A landscape with many valleys, sampled at points; each row gives a point and its height.
A ball rolls from a point to whichever of its 3 nearest points has the largest drop for the distance, and stops where none of them is lower. Distance is the straight distance between rows; heights are no part of it.
k371 height 4.49: [139,81,102,94,103,172,151,133,132,119,123,79,82,161,137,138,170,124,106,144]
k213 height 6.21: [106,132,151,95,130,121,132,111,127,149,146,106,139,153,109,96,67,127,121,99]
k94 height 0.90: [111,163,160,155,134,109,128,112,135,136,130,146,148,131,120,125,115,164,149,128]
k298 height 3.64: [170,99,111,117,125,124,98,123,150,125,83,123,72,110,135,121,164,114,105,147]
k893 height 4.89: [169,89,92,96,69,138,168,130,120,140,129,104,118,140,141,109,174,91,94,163]
k688 height 4.87: [118,96,95,93,99,158,177,103,134,145,125,115,87,153,137,117,158,105,121,134]
k959 height 2.83: [111,106,101,93,114,162,101,108,93,129,131,128,92,130,118,118,138,132,145,127]
k781 height 4.23: [105,150,143,126,146,144,150,160,158,113,151,114,175,163,106,126,61,157,120,74]
k864 height 2.49: [107,162,173,175,145,119,74,122,123,117,119,150,157,109,116,137,112,146,161,133]
k585 height 8.66: [167,89,88,118,126,115,132,137,138,144,113,84,96,119,171,113,169,76,105,152]
k761 height 5.90: [183,103,58,122,108,133,144,118,130,139,100,149,95,133,152,108,173,101,113,163]
k977 height 6.58: [129,106,129,124,114,123,95,109,88,140,107,134,100,127,118,130,109,135,134,148]
k917 height 0.89: [118,185,117,159,171,95,113,149,147,131,152,136,179,115,146,148,113,157,168,135]
k496 height 5.75: [182,106,90,105,99,151,139,101,156,97,102,165,104,128,170,122,156,125,119,129]
k85 height 4.47: [109,51,123,93,120,115,157,144,123,133,158,94,96,136,76,94,110,112,108,115]
k809 height 0.96: [93,165,169,141,167,145,117,132,124,115,139,146,167,132,103,170,86,160,144,105]
k836 height 3.22: [160,90,95,120,81,150,175,134,154,120,126,82,97,138,147,130,196,93,121,135]
k987 height 3.38: [153,90,94,101,114,149,146,129,134,127,132,101,100,145,144,114,164,110,105,136]
k292 height 4.83: [181,94,66,95,99,147,153,115,146,118,107,149,91,137,139,140,163,116,111,126]
k834 height 3.97: [179,105,127,135,126,158,83,116,117,109,93,138,78,104,123,139,136,140,147,149]
k415 height 6.24: [126,130,79,136,95,138,142,110,99,148,106,150,113,142,149,116,150,104,101,138]
k238 height 4.66: [172,113,72,120,107,140,123,112,124,136,84,151,75,135,153,103,151,134,132,159]
k464 height 0.88: [106,122,168,115,133,149,114,107,87,122,127,144,134,147,90,134,83,154,133,100]
k59 height 4.28: [149,125,142,158,118,114,73,101,104,104,88,144,84,103,134,127,130,143,136,151]
k153 height 0.74: [114,114,138,101,133,131,116,108,84,139,130,131,144,113,89,111,112,139,122,128]
k653 height 3.05: [192,90,94,129,135,145,106,121,171,124,98,110,86,109,156,126,180,91,120,128]
k909 height 3.25: [145,62,116,105,142,146,165,127,170,130,160,43,98,112,120,144,172,89,135,132]
k285 height 4.96: [136,135,129,132,118,141,106,95,111,122,98,156,97,109,151,123,125,139,139,130]
k824 height 4.39: [178,87,97,109,146,158,117,138,145,137,100,116,78,98,150,125,168,114,127,137]
k810 height 3.29: [61,138,132,122,143,164,200,132,128,145,172,104,155,151,118,130,96,122,107,101]
k776 height 1.43: [105,142,148,148,145,116,94,116,119,133,141,138,164,123,114,138,88,142,174,132]
k567 height 7.39: [128,85,111,106,107,91,152,131,121,144,147,85,111,129,131,107,164,83,103,149]
k367 height 1.90: [112,179,118,137,162,124,149,147,155,146,163,109,173,140,149,145,82,117,130,97]
k330 height 2.17: [157,190,195,168,161,112,110,189,147,105,123,158,174,95,134,197,149,162,117,135]
k423 height 5.54: [87,129,162,118,132,112,145,132,126,130,122,105,161,140,87,94,53,127,112,104]
k829 height 3.20: [97,180,213,150,146,115,81,154,125,91,115,140,190,122,106,145,98,162,139,99]
k53 height 0.38: [162,88,113,115,125,138,145,137,118,136,105,101,87,138,127,114,167,104,121,136]
k702 height 7.82: [123,78,110,114,137,78,127,121,113,132,119,96,100,106,119,86,128,87,92,134]
k979 height 3.61: [109,169,188,178,135,126,84,117,111,107,107,163,158,121,110,152,119,163,134,123]
k106 height 0.75: [142,95,99,107,51,127,193,132,166,130,157,110,106,134,159,108,205,105,90,121]
k901 height 1.64: [100,174,133,125,165,112,130,129,120,165,153,145,171,118,103,126,69,157,121,126]
k167 height 5.62: [140,145,143,160,103,144,91,104,95,131,85,163,118,137,133,139,133,150,150,127]
k282 height 3.70: [101,138,158,115,132,148,130,132,132,125,135,120,142,141,93,95,59,128,134,96]
k545 height 1.00: [189,78,91,130,118,156,124,115,168,121,105,98,107,132,156,121,194,89,111,144]
k344 height 2.78: [96,157,122,143,146,159,168,140,149,106,175,118,170,144,119,135,86,136,129,100]
k155 height 4.21: [190,66,96,126,132,167,142,130,163,128,117,88,84,122,116,137,209,82,144,138]
k961 height 1.29: [129,183,160,152,165,132,105,154,136,103,158,124,204,117,107,150,102,155,147,90]
k998 height 3.45: [80,149,215,171,137,90,72,118,130,119,121,162,158,122,127,158,97,172,159,122]
k736 height 6.20: [107,160,103,145,128,115,95,92,112,161,92,155,123,136,145,116,124,131,133,149]
k224 height 0.94: [89,194,110,135,154,154,149,115,113,143,142,156,153,128,103,157,105,132,137,127]
k968 height 4.75: [133,130,151,129,128,109,81,107,118,131,99,159,75,123,121,118,137,141,155,139]
k502 height 5.81: [118,124,124,140,129,135,88,100,99,139,95,138,102,115,146,115,112,139,145,166]
k54 height 2.01: [129,185,168,154,159,141,116,195,131,110,157,156,194,104,116,203,122,147,141,98]
k898 height 7.77: [129,92,91,113,108,104,155,122,126,135,132,112,110,114,147,91,163,95,97,150]
k498 height 2.25: [124,173,171,166,185,87,100,197,144,99,142,164,192,93,118,169,123,172,147,113]
k455 height 0.61: [137,181,145,196,147,113,110,151,137,148,124,160,176,117,137,159,120,158,157,133]
k456 height 6.34: [138,96,109,109,92,125,176,146,102,145,143,104,103,157,124,88,153,104,102,148]
k827 height 3.84: [151,66,106,95,134,141,128,122,123,133,129,108,86,111,125,110,141,104,143,132]
k256 height 6.00: [125,151,117,138,111,154,109,107,93,136,95,170,135,144,97,139,133,131,157,126]
k486 height 2.82: [118,127,114,97,103,131,137,110,89,143,133,143,117,140,99,112,126,111,116,144]
k265 height 2.51: [99,151,204,158,130,113,68,115,108,108,122,142,159,104,124,138,99,158,132,122]
k879 height 4.94: [148,97,107,120,117,98,108,112,117,142,113,125,70,109,141,118,150,121,118,151]
k647 height 7.55: [103,123,137,134,128,81,105,96,110,141,130,137,143,127,124,116,83,138,116,151]
k286 height 1.07: [144,97,112,86,77,114,184,157,136,117,155,51,109,152,159,109,203,87,123,146]
k604 height 3.77: [87,132,132,94,115,143,158,113,106,154,146,120,125,144,105,125,95,123,112,122]
k895 height 3.21: [90,141,162,113,150,146,165,140,130,127,178,136,129,150,113,143,63,147,121,97]
k531 height 1.77: [110,167,155,144,176,107,118,138,158,93,124,125,185,133,120,147,60,158,153,100]
k273 height 3.71: [160,102,100,107,124,147,94,114,117,119,103,146,78,131,120,127,139,140,156,142]
k593 height 2.69: [111,167,190,172,154,76,99,156,189,113,132,146,181,113,131,157,118,160,151,98]
k774 height 3.72: [109,156,128,146,171,118,134,129,124,126,168,129,190,121,129,125,58,122,140,108]
k236 height 1.52: [116,134,167,136,142,115,79,118,88,112,134,137,150,124,113,123,95,138,117,104]
k770 height 5.74: [129,143,111,136,104,132,109,100,102,132,104,175,129,142,150,123,134,147,144,127]
k703 height 7.21: [125,130,109,133,123,108,142,112,103,153,118,143,114,104,130,122,124,131,142,144]
k918 height 2.91: [96,154,217,172,164,77,105,146,185,104,134,147,158,124,127,133,94,162,165,133]
k15 height 3.66: [86,128,109,116,108,110,157,117,93,153,137,112,131,149,129,96,129,111,121,132]
k655 height 1.45: [190,90,94,109,116,121,139,152,172,133,152,43,134,113,178,138,185,53,129,135]
k953 height 1.34: [100,142,197,134,140,144,123,135,108,111,133,139,167,150,81,134,76,149,138,84]
k678 height 2.94: [102,76,143,104,131,132,134,124,113,133,142,125,113,121,74,114,91,118,113,120]
k582 height 3.90: [76,157,106,119,146,136,170,135,132,138,151,109,179,142,119,117,54,113,109,129]
k112 height 4.69: [96,100,124,109,100,129,188,119,124,150,170,108,80,146,106,108,149,122,93,147]
k302 height 0.67: [106,183,136,147,154,126,109,126,112,127,145,140,167,124,137,162,100,140,138,131]
k368 height 1.27: [114,173,159,138,174,143,149,168,147,87,165,146,167,136,108,175,103,164,138,70]
k212 height 7.32: [189,94,70,86,103,125,167,120,152,119,123,137,113,144,168,102,187,82,81,159]
k614 height 1.79: [138,168,189,165,145,119,104,183,138,103,142,144,186,99,127,182,136,160,137,90]
k412 height 3.40: [162,105,92,110,112,144,143,118,135,127,127,127,79,132,114,112,170,128,111,120]
k309 height 0.40: [119,189,152,184,155,121,119,145,113,124,130,159,156,122,133,143,120,152,140,129]
k880 height 6.22: [192,107,68,113,91,106,112,121,170,114,93,182,103,134,176,94,157,108,103,143]
k41 height 5.72: [116,121,94,98,90,182,160,110,109,136,119,154,101,153,133,118,140,145,125,129]
k713 height 1.70: [119,178,133,154,179,98,144,174,145,116,170,136,179,97,138,161,92,160,144,94]
k308 height 1.18: [101,148,107,155,167,126,153,153,113,162,145,137,152,138,143,140,116,115,138,128]
k343 height 4.11: [100,88,118,96,106,134,151,140,132,134,157,100,111,131,103,112,133,138,105,135]
k478 height 6.12: [148,116,83,118,90,105,121,115,131,144,88,132,109,128,151,101,149,105,101,153]
k150 height 3.23: [100,166,178,172,160,85,85,123,129,137,127,145,158,95,140,146,108,158,145,136]
k712 height 6.37: [116,168,83,143,90,113,120,86,132,135,82,175,116,150,164,96,135,149,120,164]
k55 height 6.23: [126,135,176,150,128,124,68,118,111,114,79,158,123,108,136,142,106,169,151,126]
k91 height 0.65: [164,106,126,103,122,150,176,145,163,115,138,47,123,143,164,134,195,53,124,138]
k124 height 1.99: [106,131,139,106,135,154,125,122,105,136,131,139,105,131,103,120,140,129,140,129]
k521 height 2.02: [139,99,101,99,91,135,177,151,161,125,172,52,95,131,147,133,199,89,124,140]

Call two points neighbours if one is among the 3 nearest of the other. Go from one point of each pair to the other, from neighbour to neighbour, staying as low as possible. Name the highest point that can't be avoided.
k91 / k309 => k688
k153 / k309 => k953
k91 / k53 => k987
k545 / k91 => k155

For each start below, name the point where the ball stops.
k880 => k53
k895 => k309
k781 => k309
k761 => k153
k834 => k153
k423 => k153
k213 => k153
